Each row is a point on a landscape with many peaks, with its height.
From any point a climber steps to the highest of the 5 points nearest to it. It stops when none of these is higher. Distance is the straight distance between rows; heights are no part of it.
Melit: -19  -1  -16  -3  6  14  15  3  11  -18  16  -8  3  0  11  45  19  -11  -9  -19  0  6  -9  -14  1  -1  9  5  -26  -4  2  4  1  18  47  3  -4  -7  -20  -26  6  -5  -12  0  -37  -2  -21  10  h=64.7
laki: -7  6  -14  6  2  13  6  12  -17  -2  5  5  0  8  -1  27  19  3  -8  -8  -1  -4  -4  -6  -9  -4  -1  -2  -20  -14  -3  1  -16  18  37  -6  14  -14  -20  -23  23  -6  -3  10  -12  15  -16  -1  h=63.0
febo: 2  -4  -6  14  15  -3  9  11  -32  -12  0  6  2  18  -5  19  13  21  17  12  -9  -10  -5  2  6  -12  8  -8  -22  -8  -6  4  -7  15  9  -21  33  -3  2  -17  19  -8  2  13  7  25  -7  -14  h=68.6
gil: 8  7  21  -11  1  0  -15  4  -18  0  -16  0  6  1  1  -8  -13  18  -7  3  19  6  13  7  8  5  2  -7  6  11  4  -3  8  -9  -10  4  -7  8  11  8  -2  8  3  -5  7  -8  12  3  h=91.6
Lur: -16  0  -20  6  -2  3  16  6  6  -5  20  -5  -5  3  9  13  9  -10  -10  -5  -18  4  0  -1  -9  -10  -8  3  -15  -7  -4  -7  -5  8  34  1  -2  -20  -11  -8  5  -4  -16  5  -13  8  -12  8  h=83.8
lubun: -12  -8  -7  15  20  -4  6  -3  -7  4  -6  8  2  11  -9  6  14  17  17  9  -13  -5  0  -1  2  -6  4  -7  -2  -21  0  6  -5  7  0  -9  26  -7  12  -10  4  -21  -1  14  5  20  -6  -15  h=5.0
fuzo: -7  6  6  4  14  9  1  -13  0  5  -7  10  6  5  -7  -13  -5  5  28  8  -9  -9  -2  2  -3  -4  16  8  2  -25  7  3  -6  2  -10  1  16  5  14  -13  -8  -19  -3  9  14  7  -3  -11  h=70.0
Gotug: 2  0  -8  12  14  2  8  18  -30  -11  0  5  3  17  -9  24  17  21  14  7  -9  -6  -7  -1  6  -14  3  -7  -18  -8  -8  3  -11  17  19  -19  31  -7  -7  -20  22  -3  4  7  5  24  -7  -12  h=68.2
vizib: -16  0  -17  2  3  17  9  4  3  -10  14  -3  3  0  12  37  19  -9  -11  -15  1  4  -5  -15  -7  5  8  5  -27  -8  0  4  -7  25  47  1  -1  -11  -22  -30  11  -8  -16  5  -30  -1  -22  6  h=64.3
nopur: -1  0  5  -6  -14  -8  0  9  10  9  -7  -12  -1  -11  0  -7  4  11  -16  -7  27  0  13  -5  5  5  -6  -14  21  8  8  -4  2  -14  -7  10  -12  4  -7  23  -2  4  7  -12  -11  -22  12  13  h=65.0
sunab: 4  6  15  -11  -1  -4  -15  6  -17  0  -16  -3  2  0  1  -7  -13  18  -12  1  18  6  15  4  10  8  0  -9  11  7  6  0  9  -12  -11  4  -13  11  8  11  -2  8  4  -7  5  -9  12  7  h=72.6
musal: -5  -6  2  -10  -21  -2  3  6  23  14  -4  -16  1  -20  7  -4  11  0  -21  -5  18  -3  12  -14  -1  7  -13  -15  17  14  9  -6  2  -9  -6  14  -15  3  -23  27  -4  -3  7  -10  -15  -26  10  12  h=77.5
disis: -13  0  -16  11  0  2  16  6  10  2  19  0  -9  5  2  4  5  -17  -4  0  -23  1  -4  1  -12  -14  -12  9  -5  -6  -9  -5  -4  3  19  -5  2  -14  -4  -8  2  1  -12  4  -7  8  -6  -1  h=68.1
vedi: 10  0  18  5  5  -15  -24  -10  -13  15  -15  4  -2  1  13  -16  -12  13  -3  6  7  12  20  8  10  17  9  -17  9  10  13  -3  18  -2  -32  -13  -22  -7  21  20  -12  3  9  8  12  0  23  2  h=74.2
dizo: 8  -9  -18  -7  -6  -1  -2  2  18  -6  6  -2  -3  -5  -11  5  -1  -14  -6  -6  3  -1  -19  2  -1  5  -6  15  6  21  -11  6  -5  -10  -4  5  -4  8  -8  1  5  15  -3  -8  -5  -4  -12  -1  h=57.6
mazas: -7  -5  -7  13  16  3  8  8  -12  5  1  0  -5  13  -4  9  18  13  6  8  -15  -5  3  -5  -1  -9  -5  -8  -5  -18  -3  6  -11  9  15  -15  22  -11  3  -10  9  -12  -2  9  4  24  -5  -7  h=82.8
fabe: -15  1  -19  9  -4  7  14  13  -2  -1  15  -3  -4  7  2  15  15  -7  -12  -6  -15  0  6  -5  -12  -9  -6  1  -14  -8  -3  -7  -10  14  30  -3  4  -19  -14  -13  10  -6  -11  7  -12  10  -14  2  h=91.2
gifa: 16  8  25  1  -4  -10  -21  -15  -23  6  -9  14  6  5  15  -13  -21  6  -2  3  3  5  14  9  10  15  13  -18  -7  6  14  -9  15  -3  -26  -10  -3  -3  21  9  -10  9  16  5  26  -1  19  -1  h=69.3
sig: -10  -5  -3  9  12  4  8  0  6  10  1  0  -4  7  -10  -3  3  -8  12  5  -20  -2  -3  4  -3  -10  -5  9  3  -17  -2  3  -5  0  1  -1  17  -4  10  -9  1  -12  -8  4  4  13  -5  -11  h=79.2
tamo: 6  -5  -3  -8  -8  1  -6  3  5  -4  -8  -7  -1  -8  -8  -3  1  4  -13  -7  22  -5  -6  -1  8  11  1  5  12  14  -2  7  -1  -13  -5  14  -1  13  -7  11  10  11  0  -12  -10  -13  -2  3  h=63.4
pab: 11  18  27  -6  -8  0  -14  -15  -20  0  1  19  13  1  8  -16  -25  2  17  2  1  -10  9  4  4  8  11  -1  -9  -4  15  -10  9  1  -15  -3  6  8  14  -6  -12  3  13  0  28  -2  15  -6  h=9.0
bem: 6  0  4  -11  -9  1  -5  8  -2  -1  -10  -8  1  -12  -7  -1  -2  12  -14  -3  31  -5  4  -3  6  8  3  -6  19  13  6  2  -2  -12  -6  8  -7  9  -8  13  7  8  -1  -6  -9  -18  9  5  h=65.3
veza: -2  6  -15  10  6  14  3  14  -28  -5  11  6  1  9  -3  24  21  7  -2  -4  -2  -5  -5  -7  -5  -7  0  -2  -17  -14  -10  4  -13  20  33  -10  21  -13  -20  -23  21  -4  -1  7  -8  16  -15  -4  h=22.6
zakuz: -10  0  -1  7  14  4  6  -7  6  8  -3  3  2  9  -7  -9  4  1  19  8  -12  -4  -5  1  0  -9  4  7  1  -23  3  4  -3  2  -8  -2  20  2  13  -13  -2  -18  -5  7  8  11  0  -12  h=78.5
futu: 14  16  27  -10  -3  10  -13  -10  -20  -6  -8  6  13  2  3  -10  -24  3  5  -1  5  -2  8  6  8  6  7  2  -9  2  10  -5  5  -2  -13  4  -1  13  9  -6  -8  5  9  -2  21  -3  10  -2  h=84.6
Mukiv: 8  -1  20  16  7  -11  -27  -22  -7  14  -12  9  -8  -3  15  -23  -8  10  3  9  9  13  10  5  10  20  15  -16  16  8  12  -2  19  1  -48  -18  -29  -13  25  27  -7  -3  8  6  8  -7  23  -3  h=81.5
vamu: 9  -14  -17  -13  -9  -2  -9  2  15  -8  6  -5  0  -12  -8  1  7  -5  -10  -4  11  -6  -17  -9  0  13  -9  10  11  26  -6  14  -2  -9  0  6  -5  9  -14  5  5  15  2  -11  -8  -15  -10  1  h=58.1
zagen: -6  -4  -20  -1  -6  -5  19  4  17  -17  29  -3  -2  -4  12  17  5  -17  -2  -3  -18  11  -7  0  -11  -10  -8  7  -14  4  -14  -3  -5  7  22  7  -12  -12  -10  -2  -4  6  -9  -8  -13  4  -16  12  h=69.2
nodog: 8  17  28  -6  -1  7  -9  -14  -15  -2  -3  13  11  2  4  -17  -23  4  16  1  3  -8  3  5  3  3  12  3  -8  -8  12  -6  4  2  -16  -1  8  10  10  -12  -10  -1  8  0  24  -3  9  -8  h=92.2
gadim: 11  -17  -26  -12  -7  -9  -6  -1  21  -11  15  -5  0  -15  -3  6  6  -13  0  -5  -3  -1  -21  -9  -4  11  -8  8  5  25  -16  10  -7  -2  8  9  -10  4  -16  2  -2  16  4  -14  -9  -8  -13  8  h=48.7
vot: 9  7  23  -5  0  -8  -18  -6  -21  1  -11  3  4  4  10  -10  -21  12  -3  4  11  6  16  6  11  10  5  -12  -2  8  9  -5  11  -5  -16  -7  -10  5  14  10  -9  9  11  0  15  -3  17  4  h=66.3
kofod: 13  8  14  -11  -3  6  -5  1  -6  -9  -11  -2  4  0  -9  -8  -15  0  -2  -3  16  -3  -6  7  8  5  0  11  3  10  0  -2  3  -9  -11  11  -2  17  4  0  3  9  0  -6  5  -3  5  -5  h=79.0
luk: 11  16  23  -15  0  8  -10  -3  -13  -4  -12  1  9  2  -3  -8  -21  7  1  -1  12  1  5  9  11  4  5  6  -4  3  4  0  7  -8  -10  6  0  16  5  -1  -5  5  1  -5  13  -6  7  -5  h=80.1
Boro: 13  15  25  -8  -3  6  -11  -8  -15  -4  -11  4  11  6  0  -9  -23  6  4  -2  9  1  5  9  9  1  4  5  -6  1  7  -4  10  -5  -10  5  -1  17  3  -5  -7  6  4  -1  15  -6  11  -3  h=81.1
Miri: -8  -6  -19  6  -5  -6  15  5  16  -10  23  -3  -5  1  6  8  3  -21  -4  -6  -21  5  -9  3  -12  -12  -9  10  -8  0  -12  -2  -6  1  18  3  -7  -12  -4  -4  0  7  -9  -1  -10  5  -14  5  h=65.1
podi: -8  7  9  4  10  10  3  -20  -1  1  -2  16  9  2  -3  -17  -6  7  34  11  -3  -12  -3  0  -2  1  20  4  4  -26  10  1  -8  7  -11  -1  16  2  17  -17  -9  -21  0  12  12  6  -1  -12  h=36.0
Naro: 12  -4  -6  -11  -7  4  -8  5  10  -8  -5  -8  -1  -7  -10  -3  -2  -1  -9  -5  17  -5  -12  -4  6  9  -2  12  12  16  -2  4  -1  -10  -9  9  -4  12  -6  3  8  15  1  -9  -6  -11  -6  -1  h=67.7
rufo: 7  6  8  -5  3  10  -2  -1  6  0  -5  -1  -1  -1  -11  -8  -13  -14  5  -4  0  -2  -17  10  3  -3  3  22  -1  0  -3  1  2  -6  -11  10  3  12  4  -6  4  0  -6  1  5  -1  -1  -9  h=3.1
Gitu: 6  -5  -10  0  -1  4  3  1  15  -4  5  -6  -7  2  -9  -3  -3  -18  2  1  -7  1  -20  10  -6  -6  -2  17  -1  5  -11  5  -3  -4  -5  5  1  5  2  -3  6  7  -6  -3  -2  4  -9  -7  h=55.5
Zet: -8  3  -13  11  7  8  4  14  -22  2  8  3  -3  7  -5  18  20  6  -2  -1  -10  -3  -2  -6  -4  -6  -7  -5  -12  -15  -5  1  -10  13  31  -12  18  -16  -12  -15  14  -5  -5  8  -6  22  -11  -5  h=48.8
tutab: 4  18  22  -1  -3  7  -7  -19  -17  0  2  18  10  -1  5  -19  -22  -1  23  2  3  -10  5  5  -3  2  15  4  -9  -12  12  -6  3  1  -12  -1  11  11  6  -13  -11  -4  6  2  26  0  12  -10  h=87.7
kitig: 0  -5  -13  8  -1  -2  8  2  19  -4  10  -2  -9  3  -4  -2  -2  -22  0  0  -20  6  -13  6  -10  -12  -7  15  -1  1  -12  1  -3  -3  3  2  -4  -2  1  -4  2  7  -10  1  -1  7  -10  -4  h=55.4
mez: 5  13  14  -1  7  10  1  -8  2  1  -3  9  3  1  -9  -15  -13  -10  19  -1  -6  -5  -7  8  3  -3  6  16  0  -11  5  0  -1  1  -11  8  8  15  9  -9  -3  -10  0  0  11  -2  1  -11  h=73.2
nen: 14  0  19  5  4  -16  -27  -19  -18  11  -13  10  -1  1  14  -16  -12  8  -3  9  3  8  20  8  13  19  10  -20  3  8  14  -5  20  -2  -34  -16  -18  -11  26  19  -6  7  13  13  19  -3  21  -2  h=72.7
dit: 16  9  23  -9  -1  -2  -19  -6  -21  -3  -12  9  5  5  9  -11  -21  7  -1  2  5  2  14  10  15  10  3  -8  -6  6  10  -8  11  -5  -15  -1  -4  5  14  7  -7  6  11  2  19  -3  17  0  h=59.4
Tud: 4  1  9  -9  -17  -10  5  -6  34  27  -2  -17  -4  -15  4  -13  -4  -8  -17  -6  16  2  11  -5  -8  -9  -13  -17  20  7  -2  -9  8  -12  -12  8  -25  -5  -15  32  -20  1  7  -16  -5  -28  18  22  h=41.1
migep: -6  -8  -8  13  17  -2  7  5  -24  -4  -3  7  3  17  -7  16  14  20  15  14  -11  -7  -2  -2  6  -7  7  -9  -10  -14  -4  7  -11  10  3  -16  33  -5  4  -16  15  -14  0  12  6  27  -6  -11  h=42.6
Sutet: -13  -8  -11  12  6  0  13  5  2  8  9  -5  -11  8  -3  6  9  -10  -2  0  -20  -3  -1  1  -7  -9  -12  4  -2  -17  -6  -1  -6  5  14  -6  12  -11  3  -7  7  -8  -9  5  0  18  -6  -7  h=77.9
kan: 2  14  22  2  4  12  -4  -18  -9  0  -3  18  9  0  2  -20  -13  3  30  1  -2  -12  1  3  -2  0  20  5  1  -19  11  -4  -1  3  -17  1  12  8  9  -13  -11  -10  3  5  18  1  2  -6  h=84.2
fugi: -10  -6  -11  11  11  2  5  12  -13  8  3  1  -5  11  -7  14  16  5  0  7  -16  -4  3  -5  -2  -12  -7  -5  -8  -15  -5  5  -12  11  20  -12  21  -17  -2  -13  12  -11  -2  8  0  22  -8  -10  h=85.0
vudu: -11  -5  -10  13  3  0  11  4  4  8  3  -2  -9  7  -5  1  3  -16  4  2  -18  -2  -7  3  -8  -16  -9  11  -2  -10  -8  0  -2  -3  6  0  13  -8  5  -4  3  -4  -11  4  0  15  -7  -8  h=62.0
Lig: -13  -7  -10  13  11  2  10  4  -3  7  4  0  -6  11  -8  4  12  1  11  6  -19  0  -1  0  -1  -11  -5  -1  -4  -18  -2  1  -12  4  10  -7  24  -6  7  -10  2  -16  -4  8  1  22  -7  -12  h=80.2
vuvu: 6  13  19  -7  3  13  0  -14  -7  1  -4  12  9  2  -4  -17  -15  -3  20  0  -1  -8  -5  5  2  -1  8  11  0  -15  7  -2  0  2  -12  7  7  15  10  -13  -8  -10  2  3  16  -2  0  -9  h=88.0
debed: 1  1  11  -13  -5  -7  -9  8  -5  0  -14  -5  3  -8  0  -8  -3  17  -16  -3  28  3  12  -1  7  6  -2  -9  17  8  5  0  7  -11  -9  7  -9  7  1  16  2  9  4  -10  -4  -14  11  6  h=51.9
keti: -10  -2  -2  13  11  4  10  -4  6  7  -3  0  -4  6  -9  -3  5  -5  15  10  -19  -3  -6  1  -3  -11  -1  7  3  -19  2  4  -4  3  -2  -1  18  -2  13  -9  -2  -13  -5  6  7  16  -5  -12  h=79.3
sikov: -13  1  -18  1  -4  2  22  7  15  -18  21  -7  4  -3  17  28  15  -13  -10  -11  -13  12  1  -7  -10  -7  0  4  -22  0  -3  -8  -2  15  35  4  -11  -11  -19  -11  -1  -5  -13  -1  -26  2  -17  14  h=65.8
gize: -4  -7  -5  9  20  -6  9  -6  -19  -9  -6  10  6  17  -5  10  9  23  23  17  -10  -7  -3  -1  10  -5  17  -11  -13  -15  -6  4  -7  6  -9  -17  30  -6  16  -12  7  -19  0  21  7  25  -6  -14  h=65.5
Gukof: -4  -2  6  -10  -19  -4  7  4  25  18  -6  -15  0  -14  7  -9  3  1  -21  -2  20  -1  14  -8  -4  -1  -12  -18  19  6  7  -6  6  -13  -7  10  -19  1  -14  30  -13  -2  9  -10  -12  -29  16  19  h=71.8
Gefa: 3  -5  -4  -11  -14  3  -3  7  10  -1  -6  -9  1  -11  -4  -1  8  4  -16  -6  23  -7  -2  -6  6  11  -3  -1  16  16  4  6  3  -12  -6  11  -5  12  -11  14  9  10  3  -9  -11  -19  -3  3  h=62.1
dif: 4  -2  16  6  3  -18  -20  -10  -6  17  -18  3  -7  -3  13  -20  -7  13  1  9  8  16  19  6  9  11  8  -18  21  4  10  -1  13  2  -31  -13  -27  -3  23  21  -13  5  9  5  7  -8  21  3  h=79.4
ziku: 4  -9  -24  -5  -6  -8  4  2  21  -10  17  -2  -5  -3  -2  5  2  -18  -3  -3  -12  8  -18  5  -12  -4  -5  14  -4  12  -18  4  -2  -4  7  7  -7  0  -4  2  -3  16  -2  -6  -6  1  -14  4  h=64.6
Sugi: 9  14  21  -8  3  14  -2  -8  -7  -3  -9  8  7  4  -9  -11  -19  -5  13  -2  1  -3  -3  6  5  -1  7  15  -2  -4  4  -3  3  -2  -12  6  3  19  8  -7  -3  -3  1  -1  19  -5  5  -10  h=86.0
difez: -2  -1  15  0  -1  -15  -4  7  16  22  -13  -2  -13  -11  1  -20  -2  1  0  3  15  15  20  3  -5  -4  -5  -18  27  3  4  0  8  -2  -19  -6  -27  3  9  28  -18  3  9  -11  2  -21  29  18  h=58.6
zoku: 4  -5  -11  1  -6  -3  5  0  15  -7  10  -1  -11  -1  -5  -1  -4  -19  3  -4  -10  2  -19  9  -7  -7  -6  19  1  9  -16  4  -3  -10  -1  8  -3  2  0  -1  4  16  -7  -2  -4  1  -12  -3  h=57.2
depul: -4  1  7  -5  -1  -10  -4  6  8  16  -14  -5  -6  -11  3  -13  0  7  -12  0  20  6  20  -2  -1  -1  -6  -19  23  3  6  -4  2  -11  -13  1  -20  3  3  25  -9  5  8  -9  -5  -22  26  15  h=54.7
lora: -14  -2  -22  2  -5  -3  21  7  14  -11  22  -3  0  0  11  15  6  -17  -8  -5  -21  8  -2  1  -13  -10  -3  4  -15  3  -10  -6  -6  9  26  7  -11  -15  -11  -7  -1  -1  -13  1  -17  6  -13  10  h=73.8
giz: -10  -6  -8  12  20  -2  7  -10  -9  -1  -5  7  3  10  -5  1  9  18  26  18  -14  -9  0  0  2  -4  14  -4  -2  -23  0  7  -4  5  -7  -11  26  -6  14  -9  1  -22  -1  18  7  19  -7  -12  h=58.4
Keb: 12  3  22  3  2  -13  -22  -9  -20  10  -16  7  -1  3  16  -11  -11  12  -4  8  3  8  20  10  11  16  8  -19  4  7  10  -6  16  -5  -24  -10  -15  0  21  15  -9  5  13  5  20  1  21  3  h=72.0
turab: 9  1  0  -2  2  8  0  -2  10  -5  -2  -3  -5  0  -14  -7  -9  -12  4  -2  -4  -7  -14  9  -1  -3  -1  22  5  7  -5  2  -1  -8  -7  5  5  13  2  -5  2  7  -4  -1  2  -2  -7  -9  h=50.1
Bevu: 5  16  22  -5  2  12  -4  -10  -7  -3  -9  7  11  4  -1  -15  -19  -2  14  -1  1  -6  -3  6  2  1  12  11  -4  -10  7  -4  5  -2  -13  6  5  14  8  -10  -9  -5  3  -1  18  -5  6  -4  h=89.1
notim: -4  -6  -8  13  15  1  8  11  -22  -4  1  4  1  16  -9  15  17  19  14  11  -14  -5  -3  -3  3  -9  1  -9  -8  -17  -7  2  -12  12  13  -19  27  -10  2  -14  11  -13  4  11  3  26  -7  -12  h=75.5
filem: 3  4  16  -3  -2  -10  -12  8  -8  8  -16  -2  -4  -3  4  -9  -8  15  -10  3  20  13  24  4  8  6  0  -16  18  4  4  -3  7  -6  -13  -3  -17  7  7  16  -1  8  4  -9  0  -11  22  12  h=30.7
kinu: -5  0  -2  7  16  5  6  -13  -4  3  -3  8  4  6  -7  -8  3  13  28  11  -10  -10  -2  1  2  -4  17  2  3  -26  6  5  -7  0  -8  -4  22  1  19  -12  -6  -22  -4  13  10  12  -1  -14  h=70.9
miv: 3  -16  -11  -13  -14  1  -9  -2  18  -3  1  -9  1  -16  -1  7  14  -5  -12  -7  10  -8  -13  -16  2  21  -12  2  14  23  1  11  -2  -9  4  10  -7  13  -20  12  2  10  4  -13  -12  -17  -7  5  h=68.0
mes: -13  -6  -4  12  18  1  9  -1  -1  9  -3  2  -2  10  -6  5  12  7  16  10  -17  -4  -1  -3  -1  -9  1  -3  -4  -20  -1  7  -9  7  1  -8  24  -6  10  -9  2  -17  -2  12  6  20  -6  -11  h=65.4
Tis: -4  -13  -4  -11  -22  2  -1  4  23  6  4  -18  3  -15  3  3  15  -6  -20  -6  13  -10  1  -21  3  15  -16  -6  16  18  10  4  2  -11  -2  15  -10  9  -23  21  -5  1  6  -14  -16  -21  3  9  h=89.0
lodeg: 8  2  4  -12  -4  -1  -8  6  -4  -5  -13  -8  4  -7  -7  -6  -6  9  -14  -2  24  -1  0  0  8  11  0  4  9  17  1  0  1  -12  -8  8  -7  14  -3  9  5  9  -1  -10  -3  -12  4  0  h=74.9
Bim: 4  -13  -7  -11  -14  0  -6  5  12  -2  -2  -8  2  -18  -4  1  9  0  -17  -5  18  -9  -4  -14  2  17  -6  0  18  20  6  9  2  -11  -2  11  -6  10  -16  14  3  7  5  -11  -13  -23  -3  4  h=69.8
zud: 1  -9  -26  -6  -5  -13  12  4  25  -17  24  -2  -1  -7  9  15  2  -12  -1  -5  -15  11  -15  -1  -11  -8  -10  6  -12  14  -18  -2  -6  7  20  10  -16  -12  -10  2  -9  12  -4  -9  -16  1  -19  17  h=67.8
Zabu: 15  14  29  -3  -7  -1  -18  -12  -24  -1  -10  13  10  4  11  -11  -24  7  3  2  5  2  11  8  8  12  9  -5  -10  4  13  -10  13  -2  -16  -3  0  7  10  1  -10  8  14  3  24  -2  17  -1  h=26.4
zigi: -2  -8  5  -14  -28  -1  8  -2  32  16  0  -21  1  -16  6  -2  5  -9  -21  -7  13  -3  5  -14  -6  1  -18  -10  15  10  9  -5  10  -9  -4  13  -21  0  -26  33  -16  -6  6  -10  -15  -30  14  21  h=69.4
gaveb: 11  -14  -21  -5  -8  -8  -3  0  20  -11  8  -5  -5  -8  -4  5  0  -15  -3  -1  1  2  -21  -2  -4  5  -9  9  3  22  -16  7  -4  -4  3  4  -7  1  -8  3  2  18  -1  -9  -7  -4  -14  4  h=59.8
vige: -19  4  -19  6  -4  9  16  7  0  -8  17  -5  -1  0  9  24  13  -10  -13  -12  -10  6  4  -7  -10  -5  -4  1  -21  -5  -3  -2  -9  20  36  -1  2  -19  -21  -18  8  -9  -12  3  -20  7  -15  9  h=62.6
vude: 5  -11  -26  -7  -4  -14  4  -2  20  -13  21  -1  -3  -5  4  8  2  -16  3  -2  -12  9  -17  -3  -11  -2  -8  11  -9  16  -21  5  -6  -1  13  11  -16  -6  -12  3  -2  16  -3  -11  -10  0  -18  13  h=66.2
Nek: -13  -1  -15  5  -5  -1  20  5  9  -13  25  -3  -2  -1  10  17  9  -15  -12  -7  -17  9  1  -3  -13  -8  -7  6  -18  -2  -5  -8  -3  9  32  2  -6  -17  -13  -11  5  -5  -13  0  -19  5  -11  7  h=72.8
kiv: -2  1  0  6  5  7  6  -4  11  4  0  0  -4  4  -12  -8  -8  -18  10  0  -12  -2  -14  6  -3  -7  -4  19  2  -10  -5  2  1  -5  -6  4  8  6  8  -9  -1  -3  -6  3  3  6  -4  -11  h=44.4
debi: -12  4  -16  13  -1  8  12  12  -11  3  8  1  -8  6  0  15  15  -4  -5  -3  -13  -3  5  -5  -10  -9  -11  0  -13  -12  -4  -5  -8  13  29  -11  11  -20  -10  -13  12  -6  -7  7  -10  18  -14  0  h=88.1
zove: 5  2  17  -2  3  -16  -19  -2  -14  9  -15  4  -4  2  11  -13  -9  13  -5  4  9  14  21  10  11  15  6  -16  14  6  10  -6  14  -4  -25  -10  -21  0  19  22  -11  7  9  0  11  -5  21  9  h=58.0
Sal: 7  11  12  -3  3  12  -1  -4  2  -6  -9  1  4  4  -10  -12  -15  -6  10  -1  2  -4  -9  4  3  -5  6  19  1  -5  0  2  2  -5  -11  8  5  15  11  -6  -4  -2  -1  -5  10  -4  -4  -10  h=17.8
Gamu: 0  -8  -21  4  -4  -10  11  4  17  -8  22  -4  -7  -5  -1  5  0  -20  0  0  -17  7  -15  3  -13  -12  -12  13  -5  12  -18  -4  -5  -3  10  3  -12  -9  -8  2  -1  10  -8  -4  -8  2  -16  5  h=90.8
depe: 1  2  -9  11  7  7  5  16  -27  -6  5  8  4  13  -4  22  21  19  4  5  -4  -2  -8  -1  1  -12  -3  -5  -17  -11  -9  2  -14  18  25  -15  26  -12  -10  -22  23  -10  1  9  1  23  -10  -8  h=44.7
Dere: -4  -8  1  -11  -17  0  1  4  18  10  -1  -16  1  -14  3  -2  9  4  -20  -7  22  -5  6  -15  1  11  -9  -14  19  11  7  4  3  -12  -4  16  -10  8  -20  20  0  2  3  -9  -17  -23  9  9  h=79.9
Teg: -12  0  -15  6  -1  13  6  13  -15  -4  11  4  -2  5  1  25  19  1  -10  -9  -7  -2  1  -10  -9  -2  -2  -2  -22  -10  -3  5  -12  19  39  -6  11  -19  -22  -23  15  -7  -6  9  -13  11  -16  -1  h=67.9
mef: -3  -2  6  -6  -10  -8  2  7  18  22  -9  -10  -2  -13  2  -10  -2  5  -14  -4  21  3  15  -4  -5  -3  -8  -22  19  3  3  -7  4  -7  -9  6  -16  1  -8  31  -10  1  6  -11  -10  -22  21  15  h=61.6
nub: -19  3  -16  4  -4  8  20  4  4  -17  17  -4  3  -1  8  29  17  -12  -10  -14  -10  7  -2  -11  -4  -7  4  4  -22  -6  -1  -3  -2  21  42  2  -6  -12  -18  -21  4  -7  -14  5  -28  3  -19  11  h=66.4
Rirab: 5  -19  -21  -16  -10  -5  -9  -2  20  -4  10  -8  -1  -17  -2  10  12  -10  -8  -3  6  -4  -12  -15  0  17  -10  5  10  27  -4  16  -3  -4  8  8  -11  7  -17  8  1  16  4  -14  -15  -14  -13  7  h=55.8
nono: 11  8  9  -8  -1  4  -1  -1  5  -8  -9  -2  3  0  -12  -9  -13  -5  -2  -4  10  -6  -13  11  4  0  0  19  5  10  -3  3  2  -9  -9  10  2  15  0  -2  4  6  -2  -8  4  -3  -5  -4  h=87.4
Muv: 13  6  24  -1  2  -7  -22  -12  -22  5  -16  8  2  1  13  -12  -15  12  -5  4  3  5  17  8  8  17  8  -19  -5  8  14  -5  16  -5  -26  -10  -13  -3  18  15  -12  11  17  7  18  0  17  0  h=71.0
gupi: -4  5  2  3  9  7  2  -5  10  6  0  0  1  6  -12  -11  -2  -13  15  2  -16  -4  -8  4  -1  -10  1  14  4  -14  -3  1  -2  -1  -6  4  11  6  11  -10  -3  -11  -4  4  8  9  -2  -11  h=70.3
siz: 11  -4  -1  -10  -6  4  -5  4  3  -8  -6  -4  0  -6  -11  -2  -5  -1  -8  -5  19  -4  -12  2  6  7  -1  12  6  14  -3  3  1  -13  -7  8  -4  15  -5  4  11  10  -1  -7  -3  -10  -6  -4  h=73.1
Felob: 12  2  6  -10  -1  4  -8  3  3  -10  -7  -7  0  -4  -11  -4  -10  -2  -9  -3  20  -3  -6  7  8  7  -1  14  7  16  -4  0  -2  -13  -12  10  -2  13  -5  2  9  13  -2  -7  2  -9  -1  -4  h=77.4
batur: -2  0  13  -1  2  -17  -12  4  2  15  -16  0  -10  -4  6  -15  -3  13  -2  2  14  17  22  2  1  3  -2  -19  25  5  6  -1  9  -1  -20  -5  -23  6  13  23  -15  6  5  -8  2  -17  24  14  h=49.1
zamu: 4  -6  -6  13  15  -6  9  0  -31  -12  -1  11  9  18  -2  15  3  24  20  16  -11  -5  -6  1  6  -8  17  -10  -25  -10  -3  4  -6  8  -5  -22  33  0  14  -18  16  -10  2  22  9  25  -5  -16  h=67.1
muva: -14  -1  -20  2  -3  6  20  6  11  -17  26  -4  3  -1  13  23  12  -13  -13  -9  -16  8  0  -3  -9  -8  -3  1  -22  0  -6  -6  -3  13  36  5  -11  -15  -16  -11  0  -5  -13  1  -20  5  -14  11  h=79.8
vob: 0  2  11  -5  -12  -10  -1  1  23  24  -7  -10  -7  -11  4  -16  0  -4  -15  -1  21  6  14  -5  -10  -10  -9  -19  22  7  0  -6  7  -11  -15  3  -22  -3  -4  30  -16  6  12  -11  -3  -29  24  18  h=63.2
zak: 7  -3  18  13  10  -13  -25  -16  -7  17  -16  6  -8  -2  12  -22  -8  11  3  9  4  15  16  5  9  17  11  -15  18  8  17  -3  19  1  -37  -14  -30  -9  25  26  -11  4  6  5  12  -4  24  1  h=81.7
Roga: -5  -4  -13  10  0  -3  14  2  15  0  9  -3  -10  4  -6  0  0  -19  -2  -3  -20  -2  -8  5  -11  -9  -9  13  0  -7  -10  1  -3  -2  6  -1  5  -3  2  -5  1  -1  -12  2  -1  12  -9  -6  h=33.0

Call two points neighbours if one is among the 5 nearest of the other. Go from one point of each pair to the other, from neighbour to neighbour, staying as high as possible. Name the lowest point that can't be avoided.
zak / Gamu -> vot
nodog / gil -> luk
nodog / Tis -> nopur
gil / Gamu -> zagen
fabe / gil -> gupi
nono / gil -> kofod
